Points on a hilly landscape, in no order, each with its height.
A ball rolls from a point to the lowest of its 2 nearest points, and stops where none of them is lower. Distance is the straight distance between rows; heights are no part of it.
nivof (h 48.7): [-36  27  -5 -16  -4  -6  -7  -8 -28   8  16  11   7 -24 -11   3  -6 -24
  18   0]
Zagu (h 25.4): [-16 -17   3 -28  16  -6 -17  12   9  17 -29 -25  -8  -3 -21  23 -14 -13
  10  -4]
Muki (h 42.3): [ -3  44  -5  -7 -20  -3   3 -15 -14 -24  -3 -12   6  -6   5  37  17   6
   3   0]
puf (h 30.1): [ -4  14 -21  19  -6  -8   8  16 -12   3  17   4  -5 -19   5 -13 -17  -2
  -9 -10]
nas (h 33.1): [ -5   7  -3  15 -16  -4  23 -24   3 -23   6  -1 -25  19  29 -12   8 -14
 -12  13]
Zava (h 73.9): [ 13 -25 -22  -3  27 -11  12   2  -1   3  -8   7 -27   6   0   7  10  -7
 -21  -4]
dusan (h 51.1): [-43  23  17 -22  17  15  -6   0 -22   3  14  -3  18 -26 -21  -5 -26 -26
  17 -13]
Taku (h 54.6): [-29  18  42  -6  11 -20 -12 -26 -15 -31   7   0  -7 -11  -2  -6  -8  21
 -11  -8]
Finev (h 27.4): [ 15  32  24  17 -14  -3  12  14 -25 -13  37  17   2 -21  13 -27   7  -6
 -20 -25]
ronu (h 74.2): [ -3 -15  29   8 -13  10   6  13 -12   0  37  10 -40  -9 -12  14   8   9
   9   8]
Pavok (h 79.7): [ 26 -13 -16  12 -27  25   9  13   1  13  16  17  -9  22   8  18  36  -7
  11  22]
bogo (h 21.9): [  5 -30  -2 -22   2  12   3  13   2   0 -15  -7   2  -9  -2  34   7  13
   5 -12]
Zeriv (h 36.5): [ 24  20 -12   8 -15   3   9   1   1 -20 -11  -8  -7  -9  -1  49  28  -2
   0   0]
foguz (h 45.5): [-36  21 -11 -27  -1   9   8  -6 -15  -6  13  30  33 -37   5 -15  -5 -21
  30   5]
vivop (h 46.1): [-19   9  11   1  17 -27   2 -14   1   8 -16 -26  -9  30 -24  10  -3   8
 -27  18]
siku (h 21.1): [-17   0 -24 -20 -28 -11  22  12  -8  23   3  30   9 -24  14 -16  15 -30
  20   3]
Ziz (h 29.3): [-23   3  -4   1 -25  -1   9 -23  -3  -2  11   8 -12  14  15 -16   1  -2
  17  14]
masi (h 52.9): [  9 -17 -18 -33  -8  -7 -35   3  -6  18  -6  19   1   0 -10   3  11   3
  25   4]
logot (h 61.5): [ 31 -11   9  35  34  -5 -16 -15  33   4 -27 -25   6  11   4  -8 -10  -3
 -22  -7]
das (h 25.6): [ 27   6  21   6 -21 -15  10 -14  -1 -21  -5  -3 -32  -4  13  20  26 -15
 -14  -1]
muz (h 77.8): [ 15   8  -8   6 -24   7  28  40 -32  10  14  37   3   6  -7   8  27  -5
  -3   2]
Fef (h 56.0): [ 11  15  -5 -12  34  16 -25   5  -1  -4  -2 -10  17   3 -37  10 -19 -13
   4   0]
nipi (h 30.6): [  5   8  23   2  16 -10  19 -17  -6  -7   1   5  10  22  -4 -27 -12   0
 -21  -9]
pog (h 55.9): [  8  -6   8 -24   1   6 -56   7  -7   9  -5   1  -2  -4 -22   7  -9   9
  20  -5]
mazam (h 43.2): [ -2 -13  27  17  -9 -27   6   1   0   5  -1  -6 -41  36   9 -22  12   6
 -26  20]
Rifup (h 74.4): [-27   7   8 -10  -8  -9 -21  21 -28   0  15   7 -10  -2  -7   4   3  39
   2  -5]
Mon (h 27.9): [ 35   4   5  29 -24  25  18   3   7 -32  21   0  -5  -6  14   4  13   5
  -3   5]
vus (h 71.3): [ 10  -6  18   1  18   5  -9   8   6   3   5  -5   5 -21 -14 -17 -37  -5
   0 -23]
rebav (h 31.1): [ 30  11  12   8  -1  -7  -8  -3  13 -21  -8 -17 -20 -10 -13  32  16   2
 -18  -2]
pugo (h 46.7): [ 35 -23 -20 -24  -1  13   0  -9  14   0 -11  30  23  -7   7  -7  20 -16
  15   7]
fefu (h 27.7): [-13  17 -39  12  13  15  -5   8   4  -1   2   5  25 -21   8 -22 -25  -1
   6  -6]
lup (h 72.0): [ -6  14  31   5  29  10  -7   4 -15  11  33   1  13  -8 -32 -20 -28 -12
  -3 -12]
netu (h 78.7): [ 31  11 -22  19 -39  11  21  21 -20  -3  13  25  -6  11   6  10  41 -27
  -1  20]
fip (h 72.6): [ -4   3  35   9  18 -11  -2  11  15  -6  -7 -25  -2 -16 -11  -8 -32  18
 -19  -5]
nikab (h 28.6): [  6  13  13  21   0  -6  11   6  -3   0  22  14   5 -11  10 -47 -23  -6
 -13 -23]
sasi (h 47.2): [  2 -24   0 -10  31   1 -42 -40  11 -14 -30  -3   9  -2  -8  11  -6  -2
  14   1]
lut (h 77.0): [-25  -8  -9  -9  -4 -21 -14   6 -10   3 -11  -4 -19   9   5   9   6  36
  -4  -2]
fidil (h 75.3): [ 26  14  23  27 -24   0  15  26  17  -2  -3 -24  -7  15   5   3  12  18
 -24   9]
zada (h 36.0): [  8 -17 -23  19  24   2   1 -20  14  -5   1   6  -9 -16  10 -15 -21  -2
  -3  -8]
Peda (h 51.9): [-33 -17  -1 -16  -2 -10  -3  -8   2  14  -9   8   6 -14   8 -19 -28  -9
  24 -20]
kobil (h 21.6): [  3  -1 -23  -7  19  -2 -41  -4   2  21 -28   8  44  17 -14 -31 -14  -9
  15   0]
mivo (h 62.9): [ 23 -39  -4  -8  24   4 -41 -16  22   6 -14  -9  -7   6  -1  16  11   9
  12   2]
Tanu (h 44.8): [-12  28 -26  15 -13  -9  -2  -9  -4   1  -4 -14 -10  16   4  27  16   5
   0  19]
Neri (h 58.4): [-13  18  14   6  14  -8 -19 -23  -8 -12  -1 -11  12   1 -19  -7 -16   9
   4   4]
Navi (h 36.3): [  2 -20  26  16 -23   1  18  -8  20 -31   3 -10 -29   9  33 -15  -3   9
 -10   7]
tega (h 45.0): [ 19   5   1   6 -33   8  23  14   6  10   8   7   4  -9   7   5   6 -20
  11 -10]
gepig (h 54.3): [  2   5  11  16  28 -26 -14 -23  15   1 -35 -30   1  18 -10  -6 -11  -1
 -25  -2]
Ruru (h 75.5): [ -2 -11   0 -12 -10  15   1  21 -22   0  26  27  -8 -15 -21  21  15   1
  18   2]
nup (h 65.6): [ 34 -17   7  22  16   8 -15   4  24   9  -4 -26  -3  12   1  -7   0  17
 -13   7]
vutim (h 32.7): [-23   2  28  -2  16 -28   4  -7 -21  -4   6   6  -3  26  -6 -28  -4  23
 -28  -7]
rul (h 32.9): [-25   8   5 -11  15 -15  37  -4 -15  -2  -3   4   0   4   9 -13 -13  -6
 -22 -21]
vib (h 36.2): [-17  18 -16 -12  20   5  32 -14 -16 -14  -4  11  15  10  -6   9   2  -9
 -10  -1]
Leviv (h 56.1): [-12  -4 -28  -4   0 -27 -11  -9   9  20 -20  -3 -10 -25  13  -3 -18 -18
   6 -18]
ran (h 42.9): [ 16  21  -3  18 -14   5   5 -10  14   8   3 -15   0   7  -2  -1  -5 -20
   4   4]
lil (h 58.2): [ 11  21   8  -2   1 -13 -36   5  -5  -3   2 -10  -8 -13 -16   1  -4   6
   0  -8]
tebiz (h 51.3): [-22   5  33   6  10 -29  -3  -9   1 -19  11 -14 -31 -12  -2   4  -4  20
 -22  11]
bes (h 74.1): [-17  10 -13 -24  -7   8   2  12   4  -9 -25 -11  28 -21   6  15 -19  -4
  12 -28]
nute (h 47.1): [-31 -26 -12 -22   5  10  -6  -9   2  19 -10  15  30   5  -2 -21 -20  -8
  34   8]
Tidi (h 12.7): [  4   4 -27  23  28  -2 -29 -27  19  11 -30  -3  36  18  -4 -28 -18 -10
  13   6]
rik (h 37.9): [ 17  21 -21  27   2  -2 -21 -12  18  16 -10 -32   3  19  -3  15  14  -1
 -10  18]
soka (h 46.3): [  4   5  20   4 -21  -8  30  21  -6   6   4  -7 -16   0   2  -2  -3 -14
 -14  -9]
nanep (h 32.6): [-12 -22 -14 -15  14  27  26  -5   8 -10 -15  -2  22   7   7  25  -5  10
  10   3]
kaz (h 83.6): [ 34 -13   4   7 -15  28  -6  -4  34   2  -4 -18  10  16  11  24  23   4
  18   5]
Doki (h 40.9): [-21  21 -30 -29   6   4   7 -10 -19 -17 -11  20  30 -12  -1  11   9 -15
  12   6]
sez (h 40.0): [ 13 -15 -29  20   1  14  11  -5  15  -7  -3  -3   3  -8  27   0   4   3
   0  -5]
rarem (h 39.6): [ -3  -8  38  12 -34 -12  -5   0  11  -7   7 -17 -34  17  20  -9  10  25
 -10  18]
Bobab (h 67.4): [ 21 -17   7   7   6  10  -1  26  11  16  -1  -9  12  23  -6 -15 -13  27
 -13  -5]
Pesu (h 25.9): [ 26  12  20  18  -5   6  16   1 -12 -28  28   7 -12 -22   2  -6   0  -5
 -15 -12]
dori (h 21.2): [-29  11  23 -10 -28  -7  -9 -20 -20  18  29  23  -1 -18   9 -32  -1 -21
  25 -11]
damuv (h 78.2): [ -8   7 -16 -31  -9   0  -5  12   3  15 -37 -11  38   7   1   7  -1  -1
   8 -12]
vobez (h 33.2): [ 18  -7   4 -18  -2 -18   9  23 -26   7   6  24  -5  -4  -3  -4  19   8
 -19 -21]
Fipuv (h 10.4): [-11 -11   1 -27  23   1 -16  23  -3 -14 -23 -18  -9 -19 -12  43  -3  14
  -6 -12]
Fumeb (h 49.8): [ 16 -25   1 -36 -19   7   3   2  -5  11   7  35   4   5  -1  -2  19 -10
  24   7]
Keb (h 18.7): [-10   5   3 -21 -38  -3   6   6  -6  15  14  29  16 -12  13 -37   1 -10
  20 -13]
gisur (h 81.0): [ 40 -30 -14  22  -5  31  -1   7  28   4  10  -3  -6  18  21  15  33   5
   5  18]
Leviz (h 31.6): [  1  -3 -33  10  30  -5 -24 -13   9   3   2  24  10 -30   3 -28 -27 -17
   9  -1]
Fadu (h 76.8): [ -6 -26  -7  13  18  -5  31   2  -3  -4   1   1 -23  25  12  -3  11  16
 -29   9]
bugos (h 25.0): [-23  17  26  -8 -29 -19   1 -12 -13   5  17  -3 -22  -2   7  -6   5  -4
   8  -6]
Kof (h 78.1): [ -9  -6  19   4 -13   8  32   8  -7 -18  19   1 -15  25   2   7  14  19
 -13  12]
Dezo (h 27.3): [  7   2 -29  18  22  10 -25 -28  25  12 -21 -14  20  21   2  11  11 -10
  16  17]
luv (h 35.1): [-18  -1  -7  -3   3  -7  10   7   2  26 -12 -31 -10   4  -7  24  -9  -8
  -1   4]
ren (h 73.2): [-18  10  23  18 -13  -6  -8  26 -12   5  34  -5 -27  -2 -14  -2   8  25
  -8  13]
kazep (h 24.5): [-26   7 -47  -9  -9  -4   6   9  -2  15  -5  15  24 -19  18 -19 -11  -8
  12   1]
fovi (h 29.1): [  1  -5 -12 -14  25  10 -12 -42  10 -15 -22  11  23   3  -7  -5 -10 -13
  17   4]
Kegi (h 40.4): [-15   8  10  13  -2 -14   2   7  10  23  -3 -35 -24  20 -11  19   2  10
 -16  27]
nabul (h 71.4): [ 16  -4 -10 -10 -14  24   5  18  13  -3 -13  -4  32 -19  15   7 -12   7
  15 -21]
vadop (h 69.2): [  7 -13  -2   1   5  24 -10  14  20   5 -13 -18  26   5   4  -7 -24  19
   6 -10]
dube (h 40.6): [-26 -27  -7 -14  18  17  12 -13   1  -2   4  13   1  10  -1  -1 -10   8
  17   4]
gizu (h 70.0): [ 24 -50 -21   5  26   4  -6  -7  22  13 -10   3 -14   3  17   8  20   1
  -4  -2]
noro (h 48.3): [ -9  -9  15  12   2 -12  19  -5   9  -3  10  -8 -27 -13   4   4 -10  -1
  -9  -2]
pemur (h 43.3): [ 20 -22 -12  -3  -5  27  27  -4  13 -22   0  26  17  -5  22  -9   3  -4
   3   0]
tasa (h 74.0): [  6  14  43  11   0 -14   2  30  17  -6  -5 -23   3   3  -3  -2 -10  36
 -35  14]
fafub (h 76.7): [  5  19  20  22 -30   1  23  16  -9 -20  13 -15 -24  27   8   9  24   3
 -22  21]
dap (h 76.9): [  2   6 -27  -5   2   1   8  39 -36   9   4  26  -5 -15 -16  34  19   1
   0  -3]
pabek (h 72.5): [  0  11  17  16  10  11   1  16 -11  16  40   4  -9   4 -28 -11  -8   2
  -3   8]
daga (h 30.2): [ 30 -10   1 -11 -18 -13  -6  -8  -2  -9  -1  11 -16   1  10   0  19   5
  -7 -12]
lozil (h 53.1): [-25  26   6 -16   7  20  -7   8 -11   4   3 -17  24   0 -34   9 -22 -13
  16   0]
zer (h 42.4): [ -6 -14 -29 -12  17   1  -5 -38  10   5 -21  14  22  23   4  -4  14 -15
  15  25]

For each start below, name the point where the ball stops.
pog: Keb
nabul: Fipuv
Fef: nipi
mazam: Keb

Write out the way that a ball takes from each point below.
bes: nabul > vadop > Bobab > nup > logot > gepig > vivop > Kegi > luv > Zagu > Fipuv
damuv: nabul > vadop > Bobab > nup > logot > gepig > vivop > Kegi > luv > Zagu > Fipuv
lil: pog > masi > Fumeb > pugo > pemur > sez > zada > Leviz > fefu > kazep > siku > Keb
